A landscape with many peaks, sampled at points; each row gives a point and its height.
From any point a climber steps to the highest of the 4 points nearest to it. It stops when none of these is higher. Distance is the straight distance between rows; heights are no part of it.
gesiz: [137 146 129 123 159 133 169 105 122 103  75 113  92 108  94 145 125 114
 150 134  99 116  92 132 171 133 145 187 178 166  64 133 107 181 107 133
 193 148 187 115 136]  (h 3.11)
Dig: [165 133 140 141 121 154 133 176 130 145 145 110 187 122 114 108 100 129
  91 125 120 129 138 163  80 109 151  97 104 119 158 151 130 112 132 148
 110 132 102 122 149]  (h 3.76)
zagi: [134 167 124 146  99 118 127 168 115 150 155  90 166 149 127 125 111 106
  93 123 118 144 151 136 103 127 129 105 110 116 150 159 117  84 148 154
 133 101 118 116 138]  (h 5.15)
buvi: [106 183 107 142  70  73 110 122 104 149 106 142 152 156 177 140 124  81
  96 140 181 143 179  99 114 113  76  77 126 126 101 142 137  66 144 142
 131  50 151 123 119]  (h 2.34)
vifo: [142  93 111 160 153 197 106  78 135 140 111 164 127 118 126 170 101 177
 179 145 129 149  81 151 143 165 120 140  73 125 172  44 142 136  83  88
 117 110 131 139 124]  (h 2.89)
Sef: [114 130 147 147 161 169 158 100  97 113  90 144 110  61  88 172 132 146
 206 116 107 117  76 135 161 140 119 162 127 138 139  58 142 173 115  83
 164 129 150 125 134]  (h 2.77)
rupi: [149 127 121 152 129 157 118 152 129 135 144 116 153 130 116 136 105 139
 118 113 102 153 103 149 104 155 140 105 102 125 159 106 111 115 123 126
 105 121 129 127 151]  (h 5.16)
lunu: [ 80 175 136 101  48  92  98 132 118 123  92 126 185 129 158 125 109  80
  96 152 185 137 176 109 103  81  89  86 132 114 120 179 122  73 152 163
 137  67 126 109 141]  (h 1.73)
zifus: [107 190 141 125  72  72 108 150 121 166 162 114 150 135 170 129 120  50
  97 122 146 128 193 124  98 105 111  89 141 111 115 177 115  83 146 129
 167  93 114 121 111]  (h 2.57)
sunes: [153 100 119 156 142 180 147 157 151  88 126 147 194 125 115  99  71 160
 152 152 147 136 127 157  55 105 145  91 134  69 163 124 142 124 115 149
  47 112 118 125 179]  (h 3.60)
Lemen: [138 183 165 116  69 104 125 160 123 152 149  98 175 134 152  95 121  90
  81 129 169 120 178 146  87  93 130  95 130 115 130 181 125  72 165 157
 147  98  93 135 135]  (h 2.17)
bap: [168 116  91 153 119 149 125 131 129 154 137 128 154 142 134 139 101 140
 105 148 105 155 120 147 119 147 119 113  83 111 151  91 129  99 114 131
 108  91 134 126 144]  (h 4.51)
dima: [155 129 170 177 177 150 206  81 125 103  89 131 107 110  92 149 153 119
 207 126 101 117  59 137 164 116 124 181 188 164  76  93 136 179 137  90
 221  99 178 115 117]  (h 2.55)
zudef: [131 118 104 130 145 169 122 142 125 134 153 125 136 105 104 166 114 146
 145 127  75 147  84 155 133 149 143 124 105 135 163 103 127 139 129 120
 120 145 113 117 128]  (h 5.69)
butud: [146 116  94 138  90  89 127  86 119 163 111 137 134 212 158 131 155 115
  92 135 154 128 124  85 108 166  61 119 103 106 105 116 153  86 119 146
 117  44 192 127 107]  (h 2.64)
zep: [ 96 199 133 116 106  67 104 138 108 151 180 115 109 162 181 124 132  70
  90 120 133 135 177 106 136 143 112 107 172 106  93 165 108  88 151 135
 139 106 134 141  87]  (h 3.77)
zopo: [166 124 118 169 134 169 129 148 108 128 127 128 187 127 142 130  90 155
 131 154 122 150 115 151  94 139 133  85 102 108 176 104 139 117 118 138
  91  78 123 133 166]  (h 4.26)
Vuga: [110 119 129 134 143 149 172 114 127 118 114 129  95  74  90 152 146 130
 189 130  74 106  85 129 157 122 130 165 132 172 132 104 123 168 114 113
 147 161 133  93 137]  (h 3.24)
kor: [ 97 174 101 138 108  72  98 110 116 156 140 150 112 200 202 119 137  73
  84 134 183 139 172  78 136 143  80 110 175 100  80 131 103 105 131 126
 108  74 163 137 112]  (h 3.46)
Mudi: [149 135 127 157 112 155 144 155 135 130 103 125 221 123 121 108  98 144
 108 166 137 158 138 133  72  94 118  71 120 101 169 136 144  82 119 171
  94  75 123 127 162]  (h 3.20)
Lof: [177 128  96 145 118 139 100 106 115 165 118 137 130 171 143 155 120 134
  93 159 129 158 118 118 124 171 131 118  82 124 138  84 132  98 114 131
 115  72 169 122 129]  (h 2.10)
lagok: [135 111 151 124 111 168 151 171 137 127 150 140 166 131 100  95 105 167
 135 128 126  93 137 170  73 112 154 104  94 121 149 137 138 118 137 140
  80 155  70 115 156]  (h 3.47)
Tenu: [167 102 154 128 117 151 153 183 167 142 160 152 145 137  86  96 111 167
 142 106 133  89 125 165  71 108 165 130  98 143 148 137 150 119 148 141
  86 172  66 115 153]  (h 2.76)
Fav: [124 121 123 114 136 133 120 133 136 139 142 104  91 105 108 160 125 122
 136 126  85 126  89 137 144 151 144 147 102 143 126 128 113 149 126 125
 150 157 130 120 122]  (h 4.36)
vun: [136 167 148 123  65 124 135 161 118 145 115 122 199 129 131 103 120 123
  90 135 148 129 154 139  84  86 134  77 108 136 153 159 124  92 132 155
 125  93 112 130 150]  (h 1.98)
Sev: [ 79 144 122 129 132  60  83 103 117 155 164 142  86 198 201 112 145  61
  80 125 164 130 182  68 161 147  85 142 193  99  92 127 107 116 131 128
 110 108 159 161  89]  (h 3.13)
dum: [155  92 152 124 161 174 148 158 152  97 131 186 170 115 105  72  79 188
 186 102 156 100 137 163  68 108 147 127 152 105 153 125 160 151 127 111
  41 157  75 100 134]  (h 4.16)
bib: [ 88 151  99 127  63  49 122  91  78 129  96 160 120 183 180 132 121  63
 104 146 196 119 174  71 125 126  50  99 144 125  90 135 132  89 128 149
 119  27 179 130 132]  (h 1.26)
Kanu: [135 111 145 119 145 141 200 128 143 122  97 128  99  62  83 144 165 145
 181 120  98  96  82 131 136 115 128 172 142 189 105 123 127 188 140 121
 162 159 105 110 143]  (h 6.16)
robi: [158  93 104 133 149 144  73  80 134 149 103 129 101 142 119 171 144 138
 133 116 131 148  79 127 164 171 135 158 100 113 126  83 150 153  92 121
 129 123 181 143 120]  (h 1.24)
pes: [104 144 103 120 136  73  81  94 119 143 158 113  85 180 178 118 150  59
  60 117 142 146 179  95 177 162  97 125 152 105 103 126 106 103 124 134
 126 124 146 144  82]  (h 3.64)
tavu: [ 70 145 110 123 158  78  99  94 134 111 170 106  61 178 196  93 149  77
  79 147 149 139 208  71 177 136 106 146 201  98  98 150  92 128 123 116
 126 152 158 205  86]  (h 2.45)
dubo: [ 92 137 182 115  49 139 114 136 116 110  71 136 228 107 129 110 136  98
  94 177 192 128 168  74  84  51 119  56 116 122 130 189 118  95 157 177
 108 104 125 152 137]  (h 2.42)
bolef: [131 160 107 129  98 100 104 151 127 161 165 100 144 145 140 114 115 106
  87 123 109 144 140 145 119 142 133 104 123 116 127 139 106  89 120 135
 123 106 125 130 138]  (h 4.45)
kozu: [140 100  81 114 168  95  73 103 140 127 123  82  68 168 141 125 152 108
  74 124 137 114 153 111 201 151 122 171 179 104 106 145 116 166  96 150
 158 171 190 169  99]  (h 1.19)
pasap: [131 120 103 121 170 111  83  95 138 122 103  95  48 155 122 157 132 124
 106 109 127 133 113 124 199 150 133 169 152 133  91 135 113 171 106 137
 163 170 188 146 123]  (h 4.40)
gifi: [137 124 112  98 116  98 134 127 156 128 144  90  63 101 112 150 154 126
 122 131  98 116 116 122 140 137 164 154 118 171 110 169 104 151 141 134
 155 181  93 126 112]  (h 5.07)
leb: [122 189 173 105  56  77 106 135 120 150 152 107 168 141 152 104 123  75
  82 135 172 108 189 114  83  75 125 102 126 104 123 202 139  80 155 132
 156 106  81 119 117]  (h 1.34)
Gunur: [109  89 156 122 144 161 184 139 138  93 107 162 134  67 113 103 154 178
 218  95 129  93 117 130 125 107 129 158 127 167 154 111 143 163 149  74
 107 168  84 108 142]  (h 6.56)
vaga: [101 157 120 119  66 124 103 149 118 112  89 130 205 139 140 129 107 115
  84 167 168 144 163 118 108  95  89  62 113 126 150 152 133  85 134 155
 136  52 153 132 160]  (h 2.16)
mamut: [122 138  96 105 165  92 111 117 133 108 136  78  57 132 115 142 137  94
  95 141 101 134 140 116 185 147 153 158 156 146  91 175 114 147  99 153
 172 178 164 165 105]  (h 5.06)
Dofi: [120 113 135 120 135 169 160 130 137 118 129 127  98  70  87 146 147 147
 184 112  91 111  91 141 143 125 127 157 131 168 152 100 129 162 135 104
 144 163 121 104 144]  (h 2.18)
lonov: [168 128 158 120 115 115 151 146 137 158 164 109 134 132 108 121 131 143
  79 112 153 108 158 162  86  92 156 124  79 157 121 151 149  97 165 150
 135 181  47 145 127]  (h 3.39)
foma: [155 119 140 150 111 170 140 178 130  96 123 129 221 112 107  97 107 149
 109 176 156 136 147 139  73  86 139  83 131  88 174 154 150 122 114 163
  71 118 140 125 168]  (h 2.88)
Sitov: [145 131 122 162  86 145 134 165 126 119 108 119 197 148 145 129 101 134
  99 155 129 157 141 139  96 128 118  67 105 116 143 121 130  86 128 156
 116  78 132 117 166]  (h 3.45)
Tuso: [169 117 111 135 116 130  87 138 129 173 131 114 125 140 145 159 129 145
 103 141 102 146  94 126 149 164 133 122  88 129 153  97 133 111 127 119
 120 114 145 142 139]  (h 3.84)
pefo: [133 100 133 155 184 187 116  60 111 130  98 174 106  95 111 168 122 182
 204 143 135 138  80 137 148 146 130 157  97 125 167  43 151 159  96  61
 130  95 154 134 125]  (h 5.20)
komu: [101  63 151 120 156 176 163 132 115  81 126 176 157  77 117  93 115 193
 229 102 125 117  98 141  82 126 107 141 155 117 170  90 136 166 138 102
  69 168  79 106 123]  (h 3.30)
bik: [139  84 145 120 148 173 159 155 150 109 150 161 164 122 109  85  97 183
 175 102 129 104 119 164  71 130 141 112 126 101 173 120 146 134 137 133
  53 151  78  95 147]  (h 4.25)
Tizim: [129 134 173 165 188 159 154  72 110  93  71 144 102 120  73 162 148 130
 197 114 117 134  74 154 166 127 113 186 163 142  85  69 129 173 103  78
 195 107 188 117 129]  (h 2.51)
Rad: [128 141 118 119 148 124 134 130 119 127 128 110  72 110  98 161 135 122
 151 123  87 123  84 133 182 141 145 162 143 145  94 151 114 162 112 134
 158 155 136 122 116]  (h 5.08)
femo: [ 97 124 104 119 179 105  98  94 136  95 132  86  49 159 166 114 144  93
  82 164 145 125 171  86 188 143 122 173 191 113  96 163 123 152 117 137
 152 178 170 193 104]  (h 1.53)
zalu: [122 128 144 152 161 154 128  85 108 106  94 147  91  96  87 176 132 130
 201 129 117 120  72 153 166 134 129 173 123 136 128  60 150 180  93  69
 170 124 181 117 124]  (h 1.85)
vosu: [120 142 103 100 140  91 114 118 112 140 150  96  68 137 139 133 133 100
  81 130  87 136 134 111 171 165 148 142 143 129 107 166 102 126 133 141
 152 160 135 142 102]  (h 5.57)
ramu: [148 133 115 124 149 119  75 125 122 159 144 108 101 139 147 146 143 121
 102 109  96 145 111 134 171 169 135 136 123 128 130 115 113 134 119 134
 144 142 152 137 108]  (h 4.67)
Ruzil: [120  80 125 128 190 186 150 114 124  74 126 175 155 101 140 106  62 189
 236 113 136 138  96 163  64 132 124 117 152  86 187 104 126 152 117 100
  47 118  94 121 135]  (h 2.41)
tas: [107 139  88 126  90  45 119  78  95 151 111 155  85 224 196 116 128  57
 100 128 198 115 165  56 107 144  63 134 159 102  72 148 127 112 133 156
  72  50 184 125  85]  (h 0.28)
Ras: [ 94  71 136 123 150 139 197 126 168  97 111 161 111  73  94 103 163 187
 190  93 140  80 117 137 113  92 121 176 147 204 112 108 155 157 158 102
 155 171  66 102 151]  (h 2.28)
zasos: [147 122 156 152  94 150 146 158 136 112 101 133 228 127 117  92 118 150
 117 168 170 123 140 140  73  66 155  77 122  94 162 155 152 117 100 174
  73 123 120 124 157]  (h 2.81)
Kif: [ 98  61 151 108 165 198 167 143 112  75 127 175 158  66 123 104  98 198
 229  88 129 133  94 140 101 130 123 120 141 107 172  78 133 157 132  81
  69 149  83 107 140]  (h 2.60)
Rof: [116  66 156 110 152 165 165 137 172 117 135 200 140 106 112  90 131 191
 175 102 151  91 128 145  72 110 155 138 120 152 137 100 153 142 150 110
  75 196  73 119 136]  (h 4.10)
kemef: [137 122 102 131 127  77  94  93 115 163 129 142 106 222 177 103 150  99
  68 128 167 122 134  78 129 157  92 143 147  95  94 110 109 104 132 146
 110 102 185 144  91]  (h 3.19)
Fofu: [112 139 110 107 134  84 109 115 143 141 164  93  77 129 150 135 140  84
  82 151 105 129 153  98 175 151 146 129 152 126 102 182 103 125 139 148
 146 171 117 144 100]  (h 5.28)
nup: [173 118  91 133 134 106  86  91 130 175 114 113 113 183 148 144 168 126
  81 137 137 155  93 116 142 166  97 139  90 105 114 100 139 125  99 138
 118  96 172 131 107]  (h 0.88)
rul: [128 140  95 114 140 101  79 110 131 151 153 102  91 173 151 145 158  92
  78 128 108 165 150 113 174 167 120 125 141 113 115 133 106 123 105 132
 135 125 165 136  95]  (h 4.14)
Turus: [109 198 145 114  74  70 114 130 116 146 147 111 156 154 177 121 124  67
  83 133 149 135 174 119 120 117 113  95 155 124 104 172 107  90 134 139
 149  78 114 132 109]  (h 2.94)
lasar: [115 165 134 110 115  42 134 129 138 144 194  94  98 147 163 116 158  90
  71 123 126 114 181 105 122 120 131 120 135 129  88 193 105 107 155 122
 166 148  75 142  92]  (h 3.81)
ketu: [124 108 112 146 168 194 128 112 131 118 115 154 138  96 133 155  83 182
 173 131  98 147  87 154 131 149 137 118 102 129 193  64 153 133 111  95
 105 107 104 125 124]  (h 3.75)
Buz: [115 128  84 101 171 115 100 105 126  94 120  96  47 149 141 124 143  97
  92 142 134 133 159 109 195 149 139 162 178 131  85 173 107 151  96 153
 177 162 179 174 107]  (h 3.23)
borad: [112  85 141 113 130 157 158 157 177 126 125 141 112 103  89 124 154 173
 156  94 130  84 121 149 110 102 164 160  94 177 118 122 143 143 167 124
 133 187  56 105 142]  (h 2.40)
Tasi: [121 118 128 141 156 136 171 126 120  94  77 125  88  87  83 153 136 121
 174 122 104 117  82 130 164 119 147 179 151 182  91 115 122 189 123 114
 193 132 161 108 138]  (h 3.25)
Bemi: [142 122 126 124 121 172 133 158 128 136 164 118 167 123 116 114 108 133
 139 136  98 132 114 158 120 122 147 114  94 132 173 125 135 104 131 142
  90 131 103 115 145]  (h 4.44)
zil: [124 148 163 103  72 138 126 164 127 140 108 115 212 118 116 114 132 103
  80 156 182 121 161 115  86  55 134  89 114 108 135 188 153  89 124 170
 119 114 109 137 153]  (h 2.21)
Tok: [136 114 116 133 120 157 145 152 124 139 147 134 125 121 102 137 125 145
 144 108  79 127  95 157 121 128 149 128  96 154 156 118 126 128 153 118
 116 162  90 112 141]  (h 4.22)
foli: [131 120 125 111 132 122 152 135 131  98 118 114  91  69  86 154 145 134
 167 130  93 108  94 127 166 129 157 167 131 166 109 143 126 165 129 131
 171 173 131 103 143]  (h 6.04)
fivo: [145 177 148 108 100  51 138 131 150 171 186 103 111 151 153 113 152 109
  83 133 154 117 180 124 100 103 155 127 111 134  93 197 135 106 175 127
 161 160  64 139  99]  (h 2.46)
Fara: [133 169 137 130  65 149 117 164 115 124 131 118 219 127 120 109 121 116
  76 152 163 135 159 122 102  82 121  63 106 113 137 165 132  80 137 157
 102  84 114 126 164]  (h 1.93)
bem: [155 143  94 141 114 123 113 136 115 153 131 115 184 156 144 128 126 130
  92 142 130 160 139 131 118 162 105  97 105 122 135 111 126  85 138 148
 128  56 156 122 151]  (h 3.88)
fifam: [131  89 125 149 174 184 145 112 110  98 119 165 151  95 128 136  64 203
 185 150 136 157 102 157 113 146 121 105 117 105 183  65 134 133 103 113
  48 102 116 136 137]  (h 2.31)
vip: [167 106 122 152 128 155 116 105 134 147 120 143 142 162 143 165  98 181
 136 156 116 160  88 143 111 171 117 118  86 117 178  71 141 127 106 116
 109  92 134 143 134]  (h 5.59)
Nofo: [ 89 101 154 126 146 147 194 125 121 110 109 147 129  50  97 118 157 151
 218 108 111  88  84 132 145 104 111 172 132 169 143  91 137 182 143  97
 136 141  99 114 133]  (h 4.03)
rasis: [ 94 142 102 103 164  84 109 106 126 104 162  81  55 158 161 116 145 101
  80 154 129 148 179  96 184 134 125 157 181 106  83 171 103 141 102 140
 141 176 158 183  83]  (h 1.70)
pidu: [121  51 147 112 166 151 148 139 129  83 140 223 142 110 114  69 104 207
 202  97 150 102 149 137  60 133 119 133 175  94 150 113 146 160 137  86
  49 164  77 101 130]  (h 2.75)
Kiv: [126 117 147 135 153 127 198 120 138  91  85 132 114  72  84 135 161 120
 199 132 104 104  88 143 138 109 122 168 162 190 106 114 125 167 132 111
 175 148 120  93 135]  (h 5.46)
Maku: [135 146 119  94 131  98 124 125 133 154 159  84  74 129 131 148 138 109
  93 135  94 134 138 115 147 131 166 135 119 148 110 168 106 127 143 142
 161 173 108 141 104]  (h 5.30)
Fes: [156 111 108 149 143 173 101 132 125 138 123 147 136 101 132 145  87 164
 140 134 107 165  91 152 129 157 136 107  86 114 174  78 135 130 105 120
  99 110 127 137 138]  (h 3.87)
Soru: [153  76 138 129 169 151 161 125 129  83 123 206 176 107 130  78  77 205
 211 134 174 123 129 158  43 138 132 102 186  74 155 125 143 168 129 104
  27 130 109  94 127]  (h 3.44)
gana: [131  84 146 125 140 159 141 161 174 119 148 183 135 123  97 104 108 190
 138 109 137  94 129 160  80 115 149 137 100 156 138 130 155 135 156 124
  93 202  73 126 129]  (h 3.22)
sar: [133 140  89 142  90  96 109 129 106 147 112 133 156 166 173 134 127 112
  76 143 147 146 147 117 127 131  77  94 107 125 121 115 145  84 117 142
 115  37 164 117 125]  (h 3.38)
naf: [140 149 140 132 180 132 148  96 132  92  72 132  64 135  97 145 136 121
 158 124 121 114  88 145 171 141 152 169 180 162  69 122 113 169 112 120
 202 139 195 128 125]  (h 3.08)
Ruvo: [132 113 138 149  87 156 124 160 130  98  84 118 214 111 123  94 114 145
  96 172 181 141 135 129  87  77 140  64 120  80 163 149 142  94 115 177
  85  89 135 143 186]  (h 2.92)
Gagod: [142 177 160 113  87  86 119 158 142 163 174  99 156 133 138 101 126 104
  86 137 149 115 178 125  77  93 137 112 111 141 125 195 133  75 153 126
 144 142  72 135 131]  (h 2.65)
gimug: [132 114 105 121 143 155 110 142 133 136 126 131 110 115 113 172 144 121
 130 117  80 154 104 131 161 179 131 130  94 133 132  93 131 130 112 122
 134 144 147 124 117]  (h 4.72)
gez: [146 127 104 128 165 118 106 106 117  91  82  96  40 154 131 133 126 127
 101 134 113 116 112 140 201 132 135 165 185 134  69 147 103 166  94 145
 198 178 191 141 116]  (h 4.93)
Non: [149 158 153 117  68 111 137 169 145 173 146 119 173 130 130  96 128 109
  76 120 161 100 173 140  90  83 145 104 103 120 128 181 137  74 149 148
 151 143  67 139 139]  (h 2.35)
vabef: [153 125  97 149 117 111  76 113 123 171 135 109 125 188 157 141 144 112
  82 129 122 152 120 102 148 168 105 132 118 103 116 104 124 108 109 133
 122  94 178 133 114]  (h 3.43)
bon: [133 111 130 139 136 167 110 134 115 121 101 131 112  98  96 179 122 152
 167 116  91 133  78 136 164 146 150 144 108 143 137  87 133 155 120 100
 150 149 153 123 138]  (h 3.61)
salaz: [133 133 121 118 124 114 115 158 134 146 177  89 105 132 131 137 151 102
  95 126  91 145 129 130 141 154 148 113 115 138 122 161 109 122 146 151
 146 157 125 134 121]  (h 5.02)
Menan: [127 127  98 123 152  81  65  86 122 153 147 118  70 208 170 107 170  93
  69 130 151 158 155  92 181 153 109 167 146  92  96 123 124 124 115 138
 105 134 181 174  96]  (h 2.56)
pum: [125  86 120 133 171 192 135  83 118  96 110 186 133  87 143 159  76 190
 214 135 113 137  85 140 120 143 117 143 116 110 194  48 131 138  96  85
  62 109 117 126 137]  (h 2.93)
Guki: [148 125 117 123 155 136 100 102 127 121  99  98  70 135 104 173 143 120
 143 127 103 131  99 133 199 149 143 170 142 128 103 120 123 169 104 109
 171 147 168 133 127]  (h 4.73)
kad: [ 69 143 125 117 157 102  87 101 129 115 148 113  50 196 194  94 160  99
  66 129 171 122 193  72 170 143 105 171 188  83  97 146 103 143 111 131
 121 150 175 196  98]  (h 2.14)
Gufe: [115 142 111 100 149 108 134 116 136 109 112  80  47 106 102 136 145 113
 123 135  94 116 108 127 188 147 140 158 152 161  97 170 100 171 103 158
 199 181 150 146 101]  (h 5.49)
zive: [151 147 145 111  95 110 135 158 126 159 168 102 148 139 123 125 123 109
  77 125 108 129 142 119 109 107 145 107  97 136 147 171 113  84 153 141
 127 128  98 120 141]  (h 4.55)
tozom: [134 139 107 140  95  62 100  96  98 147 132 142 139 217 183 123 140  86
  82 113 162 146 162 101 121 159  75 122 156  87  90 132 118  93 134 143
 108  51 182 128 118]  (h 4.81)
nitu: [123  99 136 114 132 168 161 155 132 109 146 152 128  85 100 130 119 169
 194 105  93 108  98 138 117 122 135 132 124 153 159 107 125 149 132 120
  95 169  92 125 142]  (h 2.91)
kofem: [151 116 119 128 150 126  84  99 133 121  98 118  60 133 121 164 138 123
 117 111 103 133  80 139 196 159 130 178 121 107  92 112 137 161  85 116
 164 139 183 123 113]  (h 4.37)
zanuf: [111 115 135 128 146 181 159 122 122  86 123 144 129  57  96 142 129 157
 217 106  99 123  58 133 147 140 129 153 110 135 168  68 141 166 105  88
 123 153 103 112 143]  (h 3.79)
Kolal: [146 153 163 120 100  77 143 130 144 175 183 102 116 144 136 117 143 124
  68 111 143 108 184 126  95 100 166 120  97 139 125 191 134  91 174 134
 161 165  54 143 110]  (h 3.40)
nuv: [127 134 153 164 175 151 148  94 114  96  79 141 100  92  72 162 139 132
 205 112 100 123  63 140 173 123 125 176 149 162 102  82 139 181 115  80
 184 126 177 122 127]  (h 2.59)
Tumu: [124  90 133 107 112 140 156 161 162 134 129 139 114  93  95 132 143 153
 147 106 110  80 120 143 112 131 159 144  99 166 126 143 134 138 152 126
 125 181  74 122 134]  (h 2.72)
raf: [149 119 129 132 126 183 140 159 129 125 149 138 180 118 109 113  93 157
 136 129 119 134 131 168  80 116 171  92 112 119 169 124 144 118 128 148
  74 127  89 123 156]  (h 3.92)
fazin: [116 124 162 130  74 160 118 145 121  97  74 125 228 117 114  94 135 120
  99 194 174 140 143  96  95  62 132  45 117 107 131 164 133 106 132 177
  97 104 141 139 164]  (h 2.63)
Latam: [104  94 132 127 152 147 204 133 142  83 107 168 117  57  78 119 170 176
 198 108 128  97 116 130 112  99 110 186 150 185 127 110 144 163 156  91
 145 150  74  91 148]  (h 3.42)
zel: [134 126 109 102 131 145 154 150 134 129 125 109  84  85 100 139 131 131
 147 105  79 118  90 133 152 130 144 145 102 174 118 145 133 157 146 123
 155 159 107 122 135]  (h 3.33)
Panu: [ 83 139  99 120  46  73 109 130 101 114  77 130 185 131 157 150 107  89
  94 156 186 144 169  97 126 108  68  60 131 138 108 153 120  85 136 164
 133  42 146 120 143]  (h 1.14)
ker: [127 156 119 154  88 117 106 129 105 139 121 110 191 147 155 117 111 111
  90 148 153 148 146 122 107 114 106  81 119 131 120 131 143  78 132 142
 138  51 145 123 156]  (h 3.16)
feg: [158 114 105 152 143 159 116 155 132 131 137 126 155 131 119 137  91 167
 127 144 102 156 113 162 126 149 142  99  89 123 171  86 143 110 127 135
 114 115 124 126 163]  (h 4.70)
Boba: [148 114 143 127 121 134 152 142 156 154 156 132 108 122  93 115 116 156
 105  96 131  93 151 146  91 105 169 137  92 165 130 150 141 106 161 134
 124 168  53 128 141]  (h 2.73)
zega: [154 106 131 154 137 170 140 153 137 111 133 142 181 123 116 120  71 175
 160 124 120 151 104 172  80 136 163  81 113  97 183 108 145 124 131 126
  60 114 110 121 143]  (h 3.91)
debe: [102 181 124  94 128  53 118 124 138 137 200  89  86 146 180 108 138  72
  78 133 120 139 187  93 142 143 145 123 158 121 101 177  87 131 139 150
 135 156 127 159  80]  (h 4.77)
tup: [150 133 134 149 157 147 121  87 121 102  86 133  73 124  84 166 133 129
 169  97 102 134  69 136 181 146 124 177 130 129 103  87 126 185  93  99
 178 136 204 131 128]  (h 2.49)
zamu: [113 129 159 163 158 143 191 103 116 101  85 142 117  70  81 161 157 139
 233 123 104 112  74 137 159 125 116 188 148 159 121  83 153 174 117  77
 178 125 146 115 142]  (h 2.66)
risa: [ 68 141 165 120  48 124  99 149 129  97  74 124 224 108 126 115 115 100
  92 150 201 145 172  86 100  55 108  60 117 123 142 187 127  90 151 172
 125  93 113 108 140]  (h 2.26)
Fodi: [126 111 134 137 163 164 103 104 120 124 115 149 111  96 129 179 124 167
 190 126 115 142  69 131 155 167 128 156  90 124 164  53 144 153  94  71
 121 116 127 127 122]  (h 3.05)
Fosu: [139 121  98 125 158 117  55  85 120 146 115 108  67 174 147 142 160 114
  89 130 140 143 112 124 172 145 133 157 131  99 105 117 126 139  95 132
 147 159 202 140 109]  (h 2.70)
goko: [132 189 141 105  97  79 120 146 141 159 179 103 132 145 165 117 155  83
  73 125 120 125 172 111 120 125 137  92 133 123 107 175 103 101 167 140
 167 113 106 134 101]  (h 3.74)
somup: [122  73 151 114 151 175 170 143 147  94 149 201 149 101 109  89 106 189
 193  93 134  99 123 158  88 113 148 134 133 128 163  97 159 142 143 106
  61 160  81 112 145]  (h 5.48)
Mubut: [137 143 121 111 127  88  99 137 133 147 156  97 102 141 143 151 144 105
  95 118  88 147 150 125 153 161 148 124 119 125 117 148 105 116 140 123
 146 139 122 123 108]  (h 5.14)
leta: [ 77  86 145 127 157 141 206 112 161  82  97 168 135  62 107  95 180 185
 217  87 156  77 132 136 124  80 104 182 167 184 146  92 153 164 156  85
 132 150  84 108 146]  (h 3.54)
vevi: [106 172 113 121 100  79  97 139 113 157 152 126 141 147 171 126 127  74
  78 121 130 154 165 124 136 142 123 102 121 107 110 158 114  73 142 128
 140  80 148 122 111]  (h 3.53)
fus: [115 132  99 123 141 113  93 118 125 132 118 101  77 140 119 152 150 102
 108 113  98 138 108 121 183 160 157 165 137 126  95 140 107 163 100 129
 162 172 171 146 113]  (h 4.57)
vafig: [155 145 153 105 118  94 148 156 145 158 184  92 114 133 120 119 135 121
  94 119 117  98 150 130 107 123 161 122  97 150 118 171 115 107 169 147
 154 164  87 126 122]  (h 4.15)
duga: [ 96  68 142 119 156 166 179 135 162  87 125 193 122  83  89  96 150 192
 183  78 118 102 118 135 102 116 126 160 131 156 148  95 145 157 163  90
 106 164  62 107 146]  (h 3.82)
pefil: [126 168  97 119 108  65  99 123 112 166 146 130 122 190 194 144 145  75
  71 130 131 141 170 111 144 152  77 112 135 112  98 130  96  75 119 135
 132  83 171 126 110]  (h 3.59)
Sos: [101  87 132 117 168 195 147 121 104  94 118 169 147  89 130 136  85 176
 230 100 126 126 102 145 105 124 119 122 121 103 180  72 129 152 125  71
  62 132 102 112 111]  (h 2.54)
zedoz: [121 143 100 118 126  68  75 116 115 163 146 130  99 202 176 102 150  62
  75 136 132 145 150  87 149 165  94 114 157  96  79 126 106 104 115 137
 117 100 172 143 105]  (h 3.15)
Bug: [147 138 127 143 118 144 127 149 116 141 148 112 159 150 134 132 105 120
 114 133  95 144 142 150 115 143 127 104 108 127 155 117 117 119 133 141
 114 102 121 119 144]  (h 4.58)
gevu: [119 126 127 116 151 147 133 124 125 126 119 127 109  86 104 156 127 139
 160 113  86 142  85 128 170 146 136 144 102 145 141  94 117 165 127 116
 151 148 106 116 137]  (h 3.48)
birif: [122 128 158 155 172 126 209  99 126  93  89 138 122  75  84 129 144 131
 222 134 103 101  92 122 135  93 104 190 184 183 112  99 136 166 128 101
 181 113 135  99 139]  (h 3.26)
Gaz: [122 108 119 147 154 170 133 112 115 129 120 135 128  77 119 166 116 157
 197 112  99 131  72 141 123 140 127 131 106 124 176  55 117 154 127 100
 111 123 122 116 134]  (h 4.78)
fofi: [163 115 163 150 105 162 164 181 154 127 133 141 189 141  98  65 119 154
 120 142 152 111 157 153  69  79 141  92 112 110 163 150 150 132 113 164
  71 131 103 123 156]  (h 2.27)
kebip: [ 88 121 111 113 176 102  74 118 118 138 145  91  66 173 169 126 160 103
  79 132 134 144 161  88 192 164 127 156 164 104  81 150 107 141 121 141
 138 167 174 161  93]  (h 1.46)
kes: [128 178 149 135  69  90 116 157 113 157 134 110 178 138 150 100 121  94
  77 144 156 133 170 128 101  95 130  86 135 111 133 170 135  87 141 154
 153  91 121 130 137]  (h 2.15)
lenul: [144 111 115 144 153 159  94  84 125 130 108 124  85 136 100 176 118 155
 138 127 109 142  67 131 186 151 107 155  92 129 124  88 155 165  91 115
 162 140 161 120 115]  (h 2.90)
Fova: [102 179 127 105 105  49 125 131 122 152 187 110  99 162 180 115 139  93
  86 120 130 139 185  83 131 136 133 111 164 105  97 183  89 111 158 128
 149 151 109 146  75]  (h 4.32)
vev: [145 128 141 121 112 132 129 167 132 158 171 104 131 129 117 127 131 124
 102 126  97 129 139 132 122 138 155 116 101 143 150 138 125 111 146 148
 129 133  94 127 129]  (h 4.33)
Nis: [149 127 163 139  95 141 140 184 141 143 153 122 167 155 105  86 125 128
  91 127 146 106 150 151  58 100 162 112  88 136 140 152 150 104 137 147
 111 153  72 118 148]  (h 3.31)
ked: [130 129 139 156 162 158 162  91 130 117  80 136 101 102  86 161 148 120
 181 116  92 123  88 137 170 127 141 169 138 151  95  97 124 184 107  94
 199 137 191 103 117]  (h 2.97)
kasam: [122 166 114 136 120  82 101 147 122 173 150 112 134 166 159 130 137  84
  90 131 118 147 147 126 143 163 109 120 133 126 116 139 106  95 130 141
 123 104 157 130 111]  (h 3.98)
Ven: [112 176 173  87  51 107 107 126 127 145 109 110 192 128 140 106 135  80
  84 145 198 100 182 117  96  54 127  81 112 122 133 191 145  83 136 151
 141 122 106 128 121]  (h 1.51)

For each start below, name the point where the climber stops.
Turus | vosu
Tizim | Kanu
zedoz | vosu
nuv | Kanu
dubo | rupi
Sev | vosu
goko | vosu
foma | rupi
Lemen | zagi
risa | rupi
lunu | rupi

For each start below, name every point that the climber comes to, in order.
tavu | Sev, pes, rul, Mubut, vosu
vaga | ker, bem, bap, rupi
zasos | Mudi, Sitov, zopo, rupi
Panu | ker, bem, bap, rupi
